Each row is a point on a landscape with many valleys, with its height.
A ball rolls from a point to the lowest of its 2 nearest points, and stops where none of them is lower. Distance is the straight distance between rows; heights are no part of it.
Q_185: [102 161 151 174 107 137  68  83  91  86 125 139 113 103  89 128 144 106
 136 149 131 114 108]  (h 45.6)
Q_900: [133 139 139 147 104  92  82 131 111 136 145 163  84 146 115 166 123  95
 136 119 131 126 146]  (h 54.7)
Q_339: [155  94 130 198  95 122 110  86 116 101 144 120  82 165  98 169 128 202
 122 152 153 192 148]  (h 37.9)
Q_346: [155 116 134 138 101  90 122 150 124 176 143 158  67 157 140 198  86  86
 121 130 107 117 149]  (h 58.7)
Q_433: [176 183  98 103 124  69 156 141 135 137 169 146  90 163 124 206 144 155
  93 122 123 104 193]  (h 65.7)
Q_542: [ 89  76 129  64 139 128 146 147 170 168 116  86 107 111 161 134 112  90
 134 146 142 131 177]  (h 57.1)
Q_418: [133 148 123 167 120 186 139  89  92  63 128 105 159 144  85 145 148 170
 125 129 159 149 123]  (h 37.2)
Q_51: [126 128  91  91 146 143 120 176 127 139  84 141 143 116 167 112 117  82
 155  87 129 110 139]  (h 40.4)
Q_496: [101  89 166 124 150 146  83 166 140 118 105 178 173 113 105 102 162 129
 119 120 120 144  97]  (h 44.9)
Q_638: [110 163 157 150  88  83  73 105 114  98 142 157  75 121  95 140 136 114
 121 158 134 119 139]  (h 50.2)
Q_361: [102 134 139  87 136  93 121 182 156 138 123  97 117 121 135 126 176 121
 139 121 165 118 175]  (h 52.0)
Q_14: [ 67  77 203 119 165 155  84 141 168 131  88 132 185 111 129 105 139 137
 103 147 101 146 104]  (h 40.0)
Q_131: [125  59 134 128  94 140 104 193 130 135 114  94  94 113 127 142  96  77
 146 125 144 133 104]  (h 43.2)
Q_977: [145 118 165 160 131 134 104  83 126 154 126 174 141 176 120 202 108 164
 104 130 121 142 165]  (h 59.5)
Q_641: [108 138 172 124 107 110  63 136 158 145 111 143 105 108 131 128 116  57
 153 129 129  87 140]  (h 34.0)
Q_5: [145 152 118 101 146 108 129 142 121 140 109 165 136 133 165 141 129  87
 139  96 100  95 134]  (h 42.8)
Q_620: [167 146  40 104 139 153 154  93  85 130 185 176  91 137 129 110  96 153
 137 107 122 118 153]  (h 26.8)
Q_775: [162 169 145 114 114  97 129 192 158 165  67 107 140 136 167 167 119  54
 137 114 105  83 148]  (h 64.5)
Q_776: [125 160 140 140 104 152 125 159 163 106  42  35 190 104 154 126 125 120
 124 110 147 110 121]  (h 34.2)
Q_490: [106 132 154 116 148 173  87 123 114 125 120 166 132 133 107 177 137 108
 133  95 150 124 194]  (h 52.5)
Q_115: [140 138 178 132 156 145  98 120 128 143 128 200 137 185 118 210 131 132
 120  92 135 126 204]  (h 56.6)
Q_313: [104 192 173 172 139 131 132  62 122  63 119 115 157 117  91  97 179 155
 106 166 107 112  64]  (h 32.5)
Q_335: [161 154  83 134 118 196 147 140  87 103 106 107 153 141 138 140 104 113
 143  88 135 108 108]  (h 28.5)
Q_242: [150 188  83 116 121  95 178 155 128  98 104  78 167 130 155  87 161 146
 128 113 115 104  90]  (h 40.3)
Q_149: [ 95 113 138 113 177 204  93  99 142 112 106 128 209  83  95 126 126 156
 130 125 131 131 149]  (h 44.4)
Q_859: [138 205 152 121 115 116  99 174 158 128  54 113 177 129 167 139 122 101
 129  94 125  82 144]  (h 67.3)
Q_710: [108  55 170 145 149 134 119 106 149 144 128 204 147 144  89 131 141 193
 121 140 122 180 113]  (h 47.0)
Q_473: [137 126 126 185 104  97 129  63 119 109 153 158  89 153 100 125 132 204
 109 152 120 159 107]  (h 43.1)
Q_231: [ 94 141 190 145 120 148  96 157 181 106  45  64 210 116 149 133 126 106
 121 126 126 111 105]  (h 28.9)
Q_307: [139  56 146 150 120 123 126 137 116 142 131 158 120 170 128 159  99 118
 126 112 126 168 127]  (h 37.5)
Q_917: [145 133 124 105 142  62 158 159 152 187 164 185  81 176 148 162 150 152
 116 114 117 122 169]  (h 60.5)
Q_353: [157  75  70 129 129 193 172 138  83  92 158 111 111 140 119 112 111 158
 135 125 150 175 121]  (h 34.3)
Q_875: [ 90  89 174 132 118 125  59 120 145 143 121 132  99  99 130 101 124  74
 137 154 130 149 119]  (h 19.5)
Q_492: [122 136 110 135 182 225 119  84 109 110 132 164 206 102  80 131  99 160
 140 117 108 112 136]  (h 40.8)
Q_819: [156  83 101  99  92 130 129 201 132 162 151  77  82 117 138 165 108  69
 144 126 141 119 158]  (h 47.9)
Q_54: [124  58 173 148 153 129 114 124 149 163 143 202 114 156 128 155 137 161
 119 124 145 163 153]  (h 43.3)
Q_179: [106 117 158 117 136 102 114  80 147 140 133 111 110 120 126 115 140 144
 106 170 139 157 134]  (h 36.9)
Q_907: [105 163 120 187 133 205 176  64  76  87 144  93 105 105  98 113 115 149
 140 154 133 125  54]  (h 44.1)
Q_426: [151 205  89 121 123  65 173 114 124 126 122  96 148 140 136 103 136 140
 122 136  96  84 109]  (h 36.5)
Q_724: [145 136 119 195 102 153 119  98  85  79 140 115 103 174  91 170 117 166
 108 125 148 163 133]  (h 31.5)
Q_237: [128 152  98 125 109 125 121  68 123 136 133  93 101  94 132 100 109  96
 134 160 122 109 133]  (h 45.5)
Q_107: [118  72 118 156  99 162 131 156 132 114 128 120 127  91 150  55 121 106
 151 143 121 141  37]  (h 33.8)
Q_796: [108 140 151 128 109  89 129  70 142 144 132  72 123  98 131 107 109 111
 118 196 119 128 128]  (h 41.3)
Q_356: [145 108  82  95 119  73 173 150 138 144 161  96 102 127 125 109 142 151
 114 132 124 150 101]  (h 26.5)
Q_932: [119 204 133 167  89 128 107  82 108  84 131 169 116  98 104 106 137 112
 129 140 128  82 100]  (h 40.9)
Q_564: [108  83 174 121 166 102 135 118 159 166 118 177 173 151 128 111 153 158
  97 124 115 156 108]  (h 50.4)
Q_42: [103 140 156 180 142 146 124 112 127  85 131 137 181  94  76  82 159 157
 114 152 101 140  41]  (h 28.6)
Q_573: [ 99 115 139 115 157 177  87 104 127  94 115 140 147 102 108 138 154 136
 146 105 161 140 176]  (h 48.5)
Q_536: [117 207 154 166 103 103 100  91 129  84 126 116 159 121 125  88 164 126
 123 153 117  98  86]  (h 36.2)
Q_690: [172 101  86  74 118 144 162 175 148 166 120  41 124 109 162 169  83  78
 137 125 137 111 156]  (h 51.6)
Q_271: [126  84 130 141  94 132  94 204 142 138 109 125 107 100 148  76 112  72
 150 126 135 126  76]  (h 38.6)
Q_769: [166 173 135  99 138  73 169 173 159 168 154 156  93 154 136 192 148 119
 109 123 108  74 195]  (h 63.5)
Q_763: [120 144 163 169 127 108 105 106 134 128 154 157 156 120 116  72 146 119
 123 141  97 135  34]  (h 23.4)
Q_518: [158 160  77  99 147 121 154 117 104 152 146 184 112 150 147 123 100 122
 136  89 107 108 160]  (h 34.7)
Q_627: [131 142 163 103 152  53 144 175 162 179 151 169 112 167 155 103 156 114
 116 124 110 124 133]  (h 57.0)
Q_111: [121 182 110 110 118  72 122  61 126 136 174 168  86 111 133  69 128 134
 125 168 101 118 102]  (h 49.8)
Q_137: [133  98  86  98 126 135 157 134 105 119 154 114 110 121 126 107 144 152
 134 116 153 157 135]  (h 32.6)
Q_936: [103 135 130 155 165 193 130  81 115 102 127 165 193  80  86  91 134 157
 161 130 103 100  92]  (h 37.0)
Q_431: [170 115 133 134 115  86 140 181 132 182 108 108 106 153 149 189 100  66
 128 128 111  95 141]  (h 61.6)
Q_923: [108 117 178 109 149  70 129 152 155 165 128 147 163 158 158 116 153 110
 102 120 107 134  94]  (h 53.7)
Q_618: [122 145 141 165 147 171 126 127 110  84 117 153 205 107  73  98 147 148
 142 108  90 106  51]  (h 32.7)
Q_930: [134 163 141 124 130  72 139 106 144 139 143 144 110 182 137 204 131 176
 111 120 138 105 205]  (h 64.2)
Q_614: [ 97 114 176 127 111 119  95 180 154 149 105 110 115 114 154 170 131  60
 136 119 147  98 166]  (h 43.5)
Q_616: [132  90 110  69 142 138 177 162 155 181 134  79 108 142 166 174  84  98
 121 136 117 125 181]  (h 54.2)
Q_673: [145  38 127 127 123 133 160 105 129 185 139 142 100 173 147 165  71 138
 119 134 133 173 149]  (h 31.8)
Q_109: [139 187  98 138 101  93 157 156 133  89 129  45 135 106 136  68 160 160
 136 135 137 111  66]  (h 43.0)
Q_479: [107  94 161 134 118 137  84  77 118 130 140 139  89  93  98 102 139 135
 131 168 142 174 125]  (h 30.9)
Q_259: [ 80  96 165 123 140 176  94 146 166 118  70  83 203  85 147 125 121 125
 115 124 129 132 110]  (h 34.6)
Q_848: [130 120  80  91 160 195 160  94 106 127 127 124 163 123 139 105 101 129
 134 111 150 147 170]  (h 27.0)
Q_483: [159 147  58 135 124 171 157 138  85 115 134 137 119 115 138  98 103 102
 170 100 130 110 109]  (h 20.1)
Q_958: [119 159 126 160 135  93 124  41 113 122 158 178  92 130 102  81 146 176
 106 165  95 140 105]  (h 46.5)
Q_350: [130 132 104 134 113 172 136 157 130  83  63  84 183 113 140 120 124 114
 143  97 148 115  99]  (h 35.1)
Q_961: [155 162  68 100 146 190 148  89  72 107 164 150 129 137 114 122 118 163
 136  99 142 141 165]  (h 18.9)
Q_365: [146 102 125 105 121  47 165 111 138 174 162 112  85 150 135 124 124 176
 109 157  99 157 119]  (h 18.8)
Q_248: [178 111  90 142 116 138 142 164  79 122 148 141 113 166 127 151 112 110
 134  86 140 137 130]  (h 7.1)
Q_349: [115 150 104  68 133  83 138 173 170 120 145  71 118  97 133 101 179 157
 130 142 146 125 158]  (h 48.3)
Q_62: [122 108  89  84 164 191 139 167 111 127 120 138 146 121 162 114 119 118
 148  88 155 131 179]  (h 33.3)
Q_25: [117 168 115  93 127  73 119 109 143 140 168 118  93 103 136  96 136 119
 131 146 122 109 140]  (h 50.1)
Q_695: [173 121  83 149 126 123 155 123  93 126 165 137 104 180 120 172 107 183
 114 100 128 157 141]  (h 21.3)
Q_813: [147  60 104  97 125 107 186 101 145 173 143 105 111 149 144 139  83 153
 112 169 115 173 128]  (h 26.4)
Q_812: [121 127 152 130 144 124 136 103 122 138 118 121 133 170 126 190 112 141
 116 136 139 135 180]  (h 61.7)
Q_144: [149 112  66 156 112 182 161 121  70 100 173 152  91 119 109  91 125 139
 163 123 142 146  90]  (h 29.0)
Q_632: [ 93 105 172 133 143 154  91 201 138 138  90 154 131 113 159 150 142  79
 150  85 154 105 152]  (h 49.4)
Q_385: [ 78  78 163  89 149 145 116 158 158 142 108 122 121 102 145 115 148 120
 137 131 160 139 167]  (h 56.1)
Q_754: [121 108 138 137 114  99 128 142 124 115 131 132 133 118 134  69 140 119
 127 142 124 142  60]  (h 29.1)
Q_954: [120 140 103 151 131 183 163  99  81  70 133  86 139 108 109 101 127 142
 147 144 152 135 107]  (h 41.0)
Q_670: [155 163  89 129 124  84 166 119 117 124 141 110 121 158 123 158 113 145
 102 122 114 122 134]  (h 30.1)
Q_651: [123 148 115 100 119  90 142 171 159 109 134  50 133  84 149  57 170 135
 120 143 139 135  99]  (h 45.4)

Where does a ball stop that starts at each point below?
Q_923 | Q_365
Q_25 | Q_875
Q_542 | Q_763
Q_385 | Q_248

Call two points neighbours if one is among the 2 nearest of the other. Go from one point of each pair to the other, from neighbour to neighbour, staying as low as possible. Name the highest point that can't be avoided.
Q_483 and Q_365 | Q_353
Q_724 and Q_875 | Q_25
Q_763 and Q_248 | Q_542
Q_231 and Q_365 | Q_350
